Each row is a point on a tangle of strands that fork, close into loops and nearly touch. The rows are in no order.
In the rows, zero is written as 128.
Two points are linked if the straight distance between their rows is under 101. Some points are linked to none.
k_953: [194 101 110 129 118 144 187 186 107 122 121 172 108 129  82 143  95 107
 134  96 156 149 191]
k_592: [113 118 138 126 135 133 100  81 149 145 126 120  86 130 150 118 135 122
 143 118 142 165 169]
k_377: [130 109 105 116  95 164 116 177 114 138 137 141 150 153 137 140 141 143
 175 129 154 138 188]
k_67: [ 91 145  74 127 110 163  72 183 128 145 150 112 117 173 125  96 139 138
 139 137 113 115 102]
k_316: [128 129 164 112  84 126 137 112 125 110  78 127 113 125 125 148 142 133
 139 142 113 130 142]
k_410: [143 127 158 125 102 103 161 112 144 126 117 173 115 136 133 147 172  71
 112 111 132 159 122]
k_124: [129 110 133 161 124  59 168  52 139 110 132  81 105 115  99 135 152 139
 157 101 113 145 137]
k_432: [181 120 125 149 135 122 174 117 101 132 101 168 106 106  45 157  68  81
 172 111 143 186 185]
k_550: [152 141 110  93 149 136  84  94 150 165 121 106 104  85 183 165 118 154
 128 157 154 120 103]
k_617: [154 153  90 121 128 129 124 204 116 146 172 142 110 153  97  97 159 117
 139 114 155 124 143]
k_433: [ 59 122 124 152 162 143 107  91 181 142  87  93 166 123 156 100 126 155
 133 153 133  94  82]
k_79: [184 111  97 143 132 152 149 225  91 135 151 136 147 170  68 132 124 157
 148 138 149 163 215]
k_771: [103 141 126 127 156 117 118  32 148 150 155  79 156 106 162 141 145 132
 141 139 100 112  74]
k_790: [171 107 106 158 142 161 135 186 115 126 136 140 119 155  58 157  84 155
 140 109 171 186 201]
k_505: [150 117 111 125 103 117 127  82 148 128 125 146 116 111  65 146 113  81
 131 105 178 152 151]
k_446: [162  92 124 151  86  81 198  95 179 148 112 173 101 124  64 150 126 125
 171  68 108 127 143]
k_476: [103 128 163 112 148 199 124 121 139 106 156 119 149 123 101 110 157 107
 158 124 157 133 136]
k_347: [155  93 127 174 127 138 166 171 130 129 125 172 143 115  57 182 111 105
 157  90 195 164 160]
k_664: [ 90 113 162 125 141 171  89 123 133 152 113 108 101 137 153 109 149 126
 141 145 153 144 151]
k_22: [160 128 134 133  96 119 157 158 135 149 126 176 109 149 115 171 159  73
 106  99 141 138 157]
k_447: [102  95 162 124 155 134 119  56 147 141  93  81 147 110 182  98 128 135
  87 161 123 138  91]
k_845: [163 112 131 117 126 112 195 111 138 128 116 183 102  86 136 132 150 118
 164 104 173 123 159]
k_395: [151 144 117 101 123 133 101 147 112 134 155 162  81 118 144 103 134  79
 112 155 141 128 144]
k_415: [136 158 118 132 197 132  87 161 166 159 117  78 143 107 178 178 144 152
 113 157  98 105  70]
k_982: [159 117 131 155 122 142 142 200 103 121 156 146 132 145 104 161 135 101
 172  97 139 164 185]
k_489: [106 132 113 108 136 187 112 152 130 120 118 106 116 178 134  88 124 150
  89 144 110 121 164]
k_516: [123 133 153 154 139 124 105 127 163  90 128 166 145 150  86  94 102  97
 155 129 113 195 174]
k_44: [133 147 134 118 124 121 109 182 127 118 137 104 128 147 139 102 154  72
 107 142 111 133 174]
k_501: [118 118 160 143 147 181 114 150  94 101 156 150 150 152  89 131  98 135
 173 127 126 169 176]
k_262: [137 119 156 103 122 133 154 122 127 132 138 172 122 101 155 139 145 130
 143 114 167 109 134]
k_717: [138 133 180 117 126 111 164  88 174 101 115 128 123  96 130 154 178 131
 108 155 112  88  90]
k_901: [139 132 115 108 136 131 121 181  79 142 150  88 142 139 172 146 155 134
  73 155 136  96 141]
k_735: [108 136 147 120 106  90 114  81 154 124 131  87 158 112 123 106  97 137
  99 116  84 104  67]
k_571: [162 123 117 137 145 187 117 207 105 105 189 109 122 163  79  90  99 135
 144 123  94 182 178]
k_856: [ 93 152 103 113 153 161 108 147 104 159 122 138 133 139 189  75 132 135
 134 144 109  93  61]
k_214: [133 112 148 144  99  89 171  70 108 125 127 133 129 102  73 180 140 114
 194 103 125 115 161]
k_817: [157 111 125 121 113  86 119 104 193 163 122 137 127  74 178 182 114 161
 118 137 132 105 109]
k_460: [115 111 139 100 102 176 118  76 143 108 146 108 101 105 131 132 121 143
 152 120 121 122 116]
k_914: [171 121 131 131 141 171 140 192 112 125 164 184 106 173  87  92 116 128
 144 110 141 190 151]
k_936: [158 125 152 152 138 114 125 171 156  93 148 156 123 126  80 104  97  73
 129 112 135 172 180]
k_654: [149  93 103 159 107  66 190  62 156 120 139 135 133  94  68 160 146  96
 202 110 114 126 151]
k_327: [122 132 136 145 136  78 147  64 157 148 115 122 141 128 161 161 180 144
  97 132 151 146  75]
k_133: [164 122 107 155 141  82 171  91 127 139 118 142  78 122  66 150 102  94
 115  66 144 163 182]
k_137: [165 103 133 105  99 104 156  93 179 123 125 118 131  88 162 154 116 137
  97 111 136 112 126]
k_604: [170 112  94 115 130 141 132 204  97 117 156 153  77 129 114 109 127 148
 130 143 139 121 212]
k_810: [137 152 164 109 155 107 130 113 170 128  92 106 143  92 146 157 152 164
 113 173 118  90  74]
k_184: [168 106 167 105  95  55 162  51 161 159 138 124 116 106 117 121 119 139
 113 117 103 107 106]
k_457: [142 161  95 119 136 163 112 153 136  97 156 135 132 151  64  85 122 113
 149 110 167 156 139]
k_585: [103 118 125 132 121 121  98 122 105 138 166 162 135 135 134 102 102 145
 152  85 147 141 143]
k_566: [144 109 131 137 109 112 143 129 141 131  98 115  74 124 163 180 159 134
  96 114 140 143 159]
k_840: [155 145 125 124 135  77 123  47 144 156 129 104  97  92 125 156 147  83
 118 139 142 131 114]
k_907: [161 142 151 128 151 115 133 182  84 115 153 166 125 122 100  93 116  89
 170 133 140 139 179]
k_75: [154  83 147 142 119  51 149  69 178 159 118 129 129  87 159 176 139 203
 143 169 103 108  64]
k_145: [103 152  80 142 106 124 111 133 153  82 110 146 102 147 136 117 140 136
 101 140 122 148 105]
k_844: [119 128 125 101 124 130 116 149  93 137 148  99 139 133 146  97 101 144
  92 105 150 112 128]
k_640: [132 151 158 127 194 111 125 119 184 139  88 108 165  97 137 152 133 168
  91 170  74 100  24]
k_331: [106 116 149 109 105 146 105 131  92 157 137 118 142 117 171 151 141 122
 138 119 159 118  93]
k_945: [130 155  88 133 120 125 122 134 103 137 170 144  87 144 135 157 142 129
 120  82 141 120 127]
k_174: [ 99 128 114 100  92 173 108 161 149 133  91 112 178 145 172 108 129 120
 121 160 112 114  77]
k_159: [154 127  87 132 104  98 127 199  81 123 147 176 127 135 138 133 140  86
 117 151 143 131 182]
k_569: [109 117 124 154  93 130 108 149 156 108 131 158 126 133  85 168 131 129
 128 129 166 131 157]
k_470: [133 124 131 137  74  65 144 150 143 109 123 185 137 124 119 152 124 111
 106 109 129 110 131]
k_935: [ 98 149 103 121  96 131  63 158 143 145 138 122 110 132 144 136 125 140
 137 142 120 108  99]
k_389: [146 157 129 174 171 130 133 179 122 107 154 142 132 165  63 116 106 136
 154  86 149 179 152]
k_916: [145 115 127 116 105 104 105 164  93 156 136 128 107 127 138 111 111 114
  86 108 171 135 137]
k_241: [127 121  99 120 142 156 132 183  87 106 191 140 145 156 114  85 137 128
  76 123 134 122 134]
k_309: [119 139 108  99 169 188 132 127  97 152 121  75 146 140 195 125 130 161
  78 145 106  97  86]
k_965: [ 92 162 112 128 128 123 121 105  99 118 162  96 150 126 139 130 141 118
 160  98 126 115  98]
k_742: [ 78 119 149 164 115 109 115  85 150 100 127 151 141 137  88 158 149 138
 126 127 152 135 126]
k_15: [173 136  91 107 130 127 113 122 140 155 122 127  91  83 181 203 139 133
 100 155 165 120 104]
k_120: [110 148 168 129 123  93 118 171  78 131 116 124 126 139 111  94 130 124
 140 111 144 126 138]
k_648: [137 140 110 183 168 126 145 124 165  77 146 142 138 149  63 127 114 121
 150  90 154 195 164]
k_511: [ 73 114 148 140 147 155 121 106  86  83 165 136 152 126 140 105 115 108
 104 109 107 118 120]
k_479: [ 96 143 114 121 138 163  88  95 138 111 124  91 113  93 150 145 110 155
 119 158 101  98  64]
k_738: [107 111 130 129 139 136 112 181 157 142  98  93 132 138 184 103 145 147
  89 139 141 127 116]
k_715: [ 71 136 123 135 178 156 123 157  98 127 123 148 140 158 159  52 136 135
 154 154 120 105 145]
k_449: [159 118 129 143 111 111 168 125 107 125 124 161 124 120  95 178 127 109
 188  88 127 126 190]
k_620: [ 79 115 113 143 150 167 128 159 101 110 175 143 159 158 146  75 116 133
 100 100 117 120 115]
k_915: [170 153 124 159 164 124 141 152 130 141 150 155 152 144  43 125  76 122
 172  88 181 170 170]
k_867: [ 82 122 121 150 110  98 102  43 144  99 119 113 152 118 109 132 137 137
 135 157 136 137  92]
k_208: [115 119 118 106 125 153 115 207 113 141 108  99 117 150 159  79 160 137
  83 170 124 109 104]
k_207: [160 140 103 102 117 104 142 161  75 122 139 111 123 101 169 161 126 118
  79 147 144  93 124]
k_734: [123 155 107 131 119 104 133  82 150 116 103  92 106 132 164 146 149 146
 120 122  92 151 102]
k_753: [193 137 143 174 172 132 175 163 118 139 134 158 149 110  40 146  46 114
 190 117 171 182 155]
k_260: [140 130 113 106 117 148 111 198  96 137 133 122 104 160 150  97 180 109
  97 173 105 131 150]
k_998: [134 113 162 142 115 166 133 114 128 102 129 143 143 140  91 159 117 121
 186 120 124 190 182]
k_773: [127 107 126 152  99  51 164  86 128 109 124 150 161 108 103 129 124 117
 149  99 142 134 125]
k_114: [113 125 141 132 110 120 108 150 163 109  95  75 118 116 151 128 139 129
  99 131 135 127 133]
k_339: [124 110 137 116 135 143 162  94 135  90 140 126 146 112 144  90 136 119
 117 102 146 143 122]
k_202: [117 142 126 110 168 171  93  93 147 165  94  74 106 127 193 128 123 147
 105 146  86 139  80]
k_837: [128 136 149 122 202 122 110  99 156 182  65 107 176 106 199 109  97 154
 133 170  59 117  54]
k_217: [101 127 144 139 114 143 138 162 129 102 150 144 155 152 138 112 153 104
 143  88 113 148 114]
k_43: [117 127 164 127 116 107 106 109 171 137  73  49 123 116 151 134 131 155
 107 144  96 129 104]
k_710: [104 133 138 109  76 128 120 131 162 117  95 111 174 132 144 115 127 141
 151 123 117 110  98]
k_85: [ 83 133 128 151 177 159 115 128 142 133  74  71 146 118 164  76 106 114
  89 158  86  84  55]
k_259: [171 103 152 130 122 153 151 193 116  92 135 166  81 129  95 120 107 129
 121 126 131 147 191]
k_273: [126 157  93 154 123  97 125 125 138  75 118 120  99 136 114 118 135 113
 119 111 120 156 149]
k_561: [118 128 137 126 108 111  94  96 133 169 139 133 127 107 166 183 139 123
 147 124 144 118 123]
k_165: [ 88 162 116 127 176 115 103 144 118 141 133 139 122 130 168  98 138 142
 150 154 142  82 135]
k_173: [ 87 124 169 106 111 180 131 136 124 107 118 111 152 132 133  82 108 132
 155 118  81  88 116]
k_747: [183 103  99 182 149 153 171 203 112 149 117 151 113 133  41 183  83 120
 167 104 183 184 178]
k_895: [120 134 108 121 121 164 102 169  68 109 160 133 111 163 117 112 128 131
 138 140  97 140 179]
k_205: [170 136 129 124 123  93 134  97 154 147  77 111  88 101 162 200 150 134
  95 154 136 132 124]
k_59: [111 144 142 124 114  95 133  94 136 139 104 146 153 152 143 153 153 149
  89 125 146 119  97]
k_973: [ 82 119 112 139 154 186  98 168 140 156  91  77 138 162 150  63 103 114
  71 163 105  86  83]
k_741: [ 81 138 112 141 145 166 112 130 144 141  94  98 156 167 179 155 147 141
  78 148  98 121  75]
k_912: [125 104 162 105  99 147 112 125 132 122 140 111 120 109 160 159 112 151
  76 127 123  96 124]
k_632: [161 114 135 152 132 129 169 101 159 110 125 168 130 141  70 178 114 116
 124 102 148 168 206]
k_507: [130 170 118 116 111  63 121 116 171 118  67 124 129 117 148 108 140 124
 139 166 128 123 125]
k_799: [141 143 150 111  97 145 147 120 113 105 117 157 131 145 103 151 137 117
 161 116 124 142 175]
k_913: [146 144 133 134 112 122 112 118 115 142 145 197 128 137  52 158 102  93
 183 119 160 148 171]
k_805: [129 132 146 120 152 128 117  84 156 141  76  62 127 106 174 132 124 152
 113 163  51 126  71]
k_23: [112  85 116 114 116 190 103 182 109 157 172 122 138 155 143  89 148 147
 137 113 163 136 132]
k_843: [166 145 156 159 154 142 127 143 125 129 150 213 134 139  62 151  80  97
 192 142 141 178 182]
k_298: [139 164 114 117  91  83 120 137 139 136 122 169 110 128 145 179 131 128
 116 133 118  95 108]
k_688: [167 109 122 151  93  78 205 119 141 119  97 160 122 106  36 166  91 106
 169  74 108 131 157]
k_568: [123 125 135 137 120 115 101 143  97 111 149 136  77 118 114 147 109 135
 125 117 134 114 183]
k_48: [108 141 132 139 169 115 110 145 162 132 117  68 144  91 175 138 128 156
 122 131  91  88  53]
k_951: [157 109 106 114 117 177 106 200  93 137 166 106 114 165 109  85 140 127
 147 141 110 168 194]
k_379: [153  89  99 158 131  58 171  58 145 140  99 136  95  89  67 153 113  96
 138 109 158 142 175]
k_781: [111 151 185 108 155 117 123 158  98 144 110 113 116 137 131  81 152 134
 118 142 140  95 119]
k_146: [101 121 172 119 120 134 122 106 125 161 128 120 168 104 176 160 145 143
 123 133 126  98  50]
k_210: [119 151  85 121 128 155  99 162 146 128 156 111 116 123 129 165 180 125
 115 166 163 100 128]
k_136: [144 114 117 114  76  97 148  38 166  96 121 124 112 103 101 144 134 144
 155 143 110 130 121]
k_387: [100 148  99 106 129 179 123 107 115 101  92  81 146 145 172 107 128 135
 118 154  88 118 124]
k_24: [133 110 153 132 134 137 163  98 123 101 138 170 146 146 130 101 120 142
 136  85 135 178 154]
k_665: [ 94 127 122 115 104 130  91  88 125 107 115 124 156 114 125 120 117 114
 135 165 147 129 135]
k_940: [102 155 118 117 143 143  96 152  79 141 144 112 135 167 117  87 154  91
  99 144 142 135 120]
k_281: [151 118 148 106 113  68 150  66 115 150 105  99 155  83 170 144 122 165
 137 125 127 116  84]
k_156: [ 81 165 109 130 170 136 107  72 114 137 147 106 139 126 163 127 151 108
 135 136 114 118  80]
k_504: [126 135 122 124 141 122 118 172 118 100 160 184 109 118 127  78 118 105
 137 142 142 122 152]
k_385: [ 99 138 133 141 124 120 139  80 184  90 141 110 156 136  82  92 157 110
 148 105 128 147  90]
k_964: [ 91 156 112 117 148 180 127 137 123  89 151 133 129 149 138  97 155 104
  96 144 106  97  95]
k_870: [182 117 122 122  93  20 152  73 156 149  98 143 114  78 147 159 128 138
 150 160  95 109 103]
k_629: [ 99 120 103 141 122 129 100 148 166 140 125 150 120 139 181 142 145 150
 129 135 149 132 170]
k_572: [108 135 158  97 125 187 139 159  78 108 144 113 148 142 110  91 121 145
 144 105 117 103 127]
k_61: [197 152 150 155 164 144 161 161  77 137 147 191 165 142  61 151  65 104
 177 147 155 187 162]
k_680: [ 64 144 120 154 186 176 126 106 150 159  96 115 173 156 174 117 128 155
 117 153 102  59  76]
k_87: [123 109 149 120 144 118 149  67 158 109 101 100 123 118 158  99 140 142
  91 128 133 155 138]
k_384: [126 131 142 109 119 152 142 128  95  89 141 110 141 114  94 109 109 143
 165  93 143 122 135]
k_430: [ 96 157 126 139 128 145 108 117 180 105 133  86 124 140 111  98 155 109
 111 111 110 133  86]
k_893: [168  75 105 132  90  84 182  52 183 131 111 132  91  89 118 160 140 139
 158 124 123 127 151]
k_488: [159 105 133 109  84 123 158 135 157 124 132 113 126 103 149 166 121 106
 121  88 130 112 170]
k_442: [149  75 128 145  95  71 153  82 193 145 121 129 103  74 150 181 143 159
 147 138 135 116 101]
k_129: [118  99 154 143 130  74 134  55 184 141 119 105 119 114 147 108 141 166
 145 155  80 122  72]
k_752: [123 110 144  93 138 182 152 117 116 107 130 103 124 110 181 108 143 132
  87 114 144 126  95]
k_83: [146 129 127 149 101  60 165 120 150  98 114 172 131 120  65 141 107 102
 130  98 128 127 153]
k_248: [113 164 101 116 126 133  88 135 163 115 151 106 131 141 104 100 124  97
 131 114 143 136 125]
k_740: [176 101  80 131 118 150 160 233  92 125 175 139 114 151  85 130 163 150
 127 141 131 126 201]
k_534: [141 110 172 139 118  92 180  88 160 105 123 150 123 114 121 151 186 110
  99 123 143 126 110]
k_178: [ 92 101  92 138 132 179  99 204  92 154 120  75 134 140 152  68 133 125
  87 173 107  89  74]
k_582: [144 136  99 129  85  91 129  89 147 158 121 161 103 105 130 198 130 107
 139 118 138 115 140]
k_154: [151 101  96 121  89 128 157 104 125 136 131 177  96 113 118 207 111 117
 123  88 144 120 168]
k_419: [127 129 127 106 132 173 113 121 137 112 121 130 107 175 111  82 113 136
  96 113 135 175 162]
k_910: [ 91 143 126 124 111 107  91 138 135 110  69 115 124 113 166 123 104 165
 140 180  99  98 107]
k_744: [ 98 112 121 124 123  97 127  82 122 133 130 142 157 123 169 112 110 173
 147 102 143 122 131]
k_499: [161 130 109 150 116 132 123 179  81 153 149 156  76 151  48 161 117  92
 129  90 159 157 160]
k_509: [ 95 135 121 131 145 177  89 181  52 153 181 135 140 167  87  78 158 107
 139 156 126 125 121]
k_282: [161 145 115 128 114 145 142 141 110  96 140 134 120 121  53 122 109 112
 166  93 152 160 138]
k_37: [ 64 112 123 153 130 185 111 154 141 136 110 117 151 187 158 133 163 146
 100 140 123 121 116]
k_73: [121 105 108 112 111 174 107 149 136 135 163 107 119 121 156 133 135 135
 158 102 160 128 152]
k_577: [120 154 117 132 103 107 137  93  79 115 169 145 132 137 126 157 121 121
 151  69 117 126 125]
k_815: [136 138 161 120 104  68 125 142 105 134  97 116 115  96 137 117 121 135
 130 124 151 102 127]
k_261: [118 139 126  97 143 177  90 104 133 161 116 103  86 124 177 125 129 160
 124 148 145 124 116]
k_459: [ 69 116 143 132 136 146  90 108 145 136 114 114 162 114 152 120 119 128
 110 165 157 102  97]
k_200: [101 138 128 156 152 136 133 116 183  78 168 138 171 139  78 102 123 109
 150  97 141 154 135]
k_732: [132 125 128 124 144 181 122 196 115 133 169 172 147 180  95  74 123 147
 152 128 131 146 153]
k_369: [107 168 131 123 153  90 121 107 134 148 118 155 127 114 171 116 146 157
 162 141 144  92  89]
k_375: [109 146 162 114 131 143  80 127 124 170  90 122 133 139 174 167 116 162
  98 163  72 108  61]
k_422: [113 158 184 110 166 129 127 115 139 134  87 106 113 118 146 110 153 152
 113 166 122  91 111]
k_89: [135 130 136 135 140  76 155  87 113 121 117 100  92  84 131 170 138 162
 141 117 151  98 128]
k_55: [165 121 142 127 120 133 133 147 146 110 134 108 131 134 116 117 130  69
 115 111 129 161 197]
k_731: [154 131 135 104 127 149 155 159 107 115 176 153 132 156 112 118 133 113
  89  90 133 129 153]
k_618: [170 126 139 146 154 188 130 170  85 112 169 139 178 176  83 145  82 143
 156 144 135 201 184]
k_228: [121 121 118 113 124 125 115  86  97 101 136 104 137  82 195 145 113 115
  95 159 109 121  88]
k_303: [131 151 111 155 119  55 140  94 152 116  99  95 110 128 131 126 146 121
 128 103 115 156 136]
k_892: [ 98 133 131 129 151 142 109 177 130 126  96  65 144 112 171 105 102 152
  93 152  86  75  68]
k_431: [ 84 142 112 149 148 141 118  93 160 110 116  63 116 138 155 120 148 134
 109 117  82 132  92]
k_257: [140 130 170 102 106  94 120 103 109 144  94 103 107  96 169 116 118 146
 129 131 115 119  89]
k_716: [146 136 149 120  82  95 144 104 147 135 140 131 113 114 114 148 141 106
 169  83 106 122 115]
k_406: [112 110 159 131 149 185 109 180  94 104 173 158 164 160 101  68 112  81
 112 164  96 144 160]
k_564: [160 132  79 125 101  91 133 171  87 142 152 157  97 109 146 168 121  93
 107 121 149  99 154]
k_579: [174 104 177 114 134  79 130  54 157 165 141  92 113  64 145 174 134 144
 123 160  87 118  51]
k_874: [131 120 129 143 136 127 107 156 114 165 175 142 116 147 123 115 129 102
 153  62 165 171 146]
k_353: [170 155 102 116 158 153 138 158  83 129 188 152 128 174  90 105 140  98
 105 114 142 156 184]
k_957: [123 155  61 123 112 134  99 205  98 135 177 115 119 169  96 103 155 139
 122 141 120 110 139]
k_161: [ 81 134 104 129 155 112 120  96 132 121 120 132 153 121 176  93  94 182
 115 134 125  89 106]
k_833: [112 149  78 150 141 122 104 156 100  92 126 116 104 159 107 101 134 135
 122 128 155 163 154]
k_677: [111 129 125 134 125  63 102 106 172 113  74 117 137  95 166  99 116 144
 119 185 106 125  92]
k_90: [150 108  95 157 102 136 153 171 158  98 115 179 127 119  76 171 134 108
 140 123 184 149 170]
k_828: [150 141 121 113  90  46 136  82 159 132  90 147 132  88 135 131 125 105
 151 159 133 113 126]
k_857: [144 113 152 116 149  76 127  60 130 146 117 107 154  70 157 140 118 159
 124 170 109 115  35]
k_576: [165 127 111 141 137 186 130 173 146  73 187 139 133 151  86 110  88 108
 142 111 110 188 173]
k_686: [ 82 126 118 107 113 188  81 124 104 164 120 116 148 170 154 124 100 153
  97 142 109 101  93]
k_452: [149 151  87 144 132 134 142 178 112 145 167 144  93 156  80 163 149 111
 135  82 160 126 154]
k_454: [120 127 121 113  84 122 108 150 116 102  78 134  98 111 155 142 124 155
 139 171 137 114 124]
k_868: [143 104 118 137 113  49 164  66 106 136 121 127  94  72  94 155 106 137
 138  98 150 103 149]
k_920: [154  87 141 127  83 113 167  53 148  88 135 139 143 106  74 132 115 115
 167 118 119 159 146]
k_400: [160 134 120 116 134 112 172 117 107 118 137 142 114 132 114 134 127 111
  92  84 154 138 161]
k_360: [119 114 122 148 140 159  97 186  49  95 174 146 142 155  81 118 103 139
 153 157 117 149 180]
k_943: [125 107 169 108 125 122 152  96 145 141 147 154 152  95 177 134 146 141
 110 110 153 103  82]
k_602: [121 163 118  98 121 143 138 104 126 113  81  81 139 144 159 145 146 164
 110 144 111 121 100]
k_759: [148 148 162  99 117 115 102 129 115 161 104 109 103 118 178 154 109 155
  96 127  82 129  76]
k_417: [ 84 139 107 125 137 178 109 137  69 123  90  97 125 150 162 116 151 140
 137 171 121 113 127]
k_367: [ 83 156 109 128 156 161  95 143 140 126 135 102 153 167 105  54 127  83
 114 133 145 132 116]
k_590: [148 115 100 139  98  94 121 154 107 123 143 128  98  97  99 159  96  87
 129  96 151 121 176]
k_198: [100 115 157 128 171 136 124  88 145 133 100 137 157 105 189 141 119 149
  84 177  73  97  65]
k_757: [ 69 113 161 126 104 138 108 111 163 110 104 114 173 118 134  82  98 136
 145 140  85  90  97]
k_619: [124 108 138 151  92  39 171  56 119 115 140 142 128 119  76 144 142 149
 133 113 121 115  83]
k_542: [124 131 133 116 112 158 129  85 145  76 164 105 136  99  86 140 118 122
 163 102 132 121 135]
k_878: [100 148 149 138 204 165 113 118 145 183  73 112 160 132 185 126 100 165
 116 164  67  66  62]
k_215: [151 114 158 140 252 128 113  98 143 169  51 116 188  95 162 145 113 166
 121 180  46 131  43]
k_30: [121 140 155 122 126  91 122 134 159 153 137 147 127 139 162 104 140 113
 117  98 121 126 132]
k_138: [118 141 128 129 156 104 139 107  93 110 108 102  90 118 152 136 134 163
  99 120 153 113 131]
k_160: [162 133 124 164 138 119 137 140  83 137 123 159  90 118  36 162  99  75
 150 100 166 186 153]
k_690: [117 118 161 128 111  93 157  65 114 121 126 141 136 128 106 141 139 168
  95  96 147 119  81]
k_227: [154 112 137 123 131 166 138 134 115 122 135 161 104 161 120  99 111 133
 141  91 147 203 166]
k_252: [144 172 120  86 117 109 141 138 149 104 118 134 132 109 169 123 128 150
 134 148 101  75 117]
k_922: [116 163 109 130 163 133  86 168 133 152 136 100 121 116 172 168 170 132
 116 172 136  94  88]
k_713: [164  85 171 137 118 132 173  80 130 100 137 147 152 112  82 135  91 115
 189 106 134 190 181]
k_536: [ 76 130 114 124 163 179 112 154  66 162 117 109 127 178 168  78 139 147
 135 160  97  94 140]
k_832: [172 136 154 130 137 109 177 123 129 121 138 147 100 142  55 124 107 101
 106  58 131 157 166]
k_927: [133 120 109 129 127 131 120 115 151 133 111 167  88 132 142 137 137 128
 146 126 167 155 196]
k_598: [172  99 123 117 101 119 220 125 144 136 103 215 114 100  89 159 126 104
 147  89 156 121 159]
k_6: [ 68 141 146 167 158 147 120 108 130  82 125 136 139 163 100 140 166 127
 127 135 126 144 150]
k_421: [105  94 116 126 140 180 118 205  96 162 157 151 151 177 135  46 150 147
 160 145 132 144 146]
k_955: [108 151 135 122 168  80 122  73 150 145 108 148 143 104 169 111 114 192
 134 154 109  82  84]
k_127: [128 150 151 118 137  89 118  88 188 136 106 104 162 110 130 116 112 159
  98 157  59  93  36]
k_271: [190 152  88 111 107 137 165 206 128 140 160 144 145 156  85 112 133  97
 145  84 147 141 164]
k_524: [173 113 151 117 117  54 160  29 170 173 144 103 126  96 110 154 146 103
 121 143 131 107 110]
k_163: [ 80 124 130 120 100 142  76 158 112 114 131 132 139 136 150  90  89 102
 124 144  85 107 123]
k_905: [147 123 138 123 103 122 125 181 111 162 152 148  98 154 160 167 168  93
  91 110 126 129 142]
k_125: [ 82 119  91 129 171 212 102 150 102 192 133 127 129 179 149  70 147 137
 117 194  99  74 117]
k_253: [150 130 149 101 108  99 104 169 104 178 129 120 106 130 181 142 122 140
  72 119 133 115 102]
k_549: [ 60 145 126 147 143 160 119 118 125 116  95 105 158 182 121 107 150 134
 118 127 113 128 130]
k_655: [149 121 118 105 129 112 144 133 109 111 115 104 136  87 210 154 138 118
 100 159 139 119 119]
k_624: [ 60 128 129 142 128 160  93 114 137 112 111 122 156 144 149  96  98 106
  99 160  68  86  93]
k_81: [138 103 173 110  84  92 135  74 159 116 132 115 128 111 114  95 112 128
 113 107  88 128 110]
k_12: [154 145 142 108 122 113 120  91 110 141 136 137  74  94 133 134 137  74
 123 123 146 135 125]
k_587: [158 136 104 117 111 102 150 184 152 131 115 143 110 132 138 123 140 126
 123 108 166 118 167]
k_239: [118 142 121  98 138 138 101 137  80 144 125  66 145 125 176 122 112 143
  99 144 119  96 116]
k_388: [ 74 110 103 134 134 193 112 154  85 153 149 126 164 182 149  88 111 140
  76 127  99  84  97]
k_674: [133 129 126 108 130 154 146 152  92 123 116 131 127 135 151 105 167 117
 141 138 174 152 146]
k_427: [165 115 111 149 167 197 130 196  64 138 192 131 185 176  69 112 125 150
 155 177 130 194 169]
k_824: [ 79 120 148 111  87 184  97 121 101 136 139 128 153 147 129 145 124 141
 144 124 124 108 105]

A piece is two or more points that can be reached from each other along the links. Count, over all rows, the pieces, the separate loops (a circle has one, a figure eight two, a Y none), the forks (points with three links) and the tips (points with one).
pieces => 8
loops => 0
forks => 30
tips => 46

A fork is a point with three links, a tip a point with one. Leave the first point through the second and follow the links. Name the first fork or tip that comes.
k_913 / k_843 => k_430
k_569 / k_90 => k_953
k_640 / k_127 => k_907
k_953 / k_259 => k_742
k_907 / k_504 => k_810

A tip is a point with one link. Name the tips that can be reached along the links from each point below, in the order of the rows.
k_114 => k_516, k_566, k_210, k_629
k_459 => k_953, k_741, k_215
k_732 => k_377, k_447, k_489, k_752
k_67 => k_432, k_771, k_935, k_271
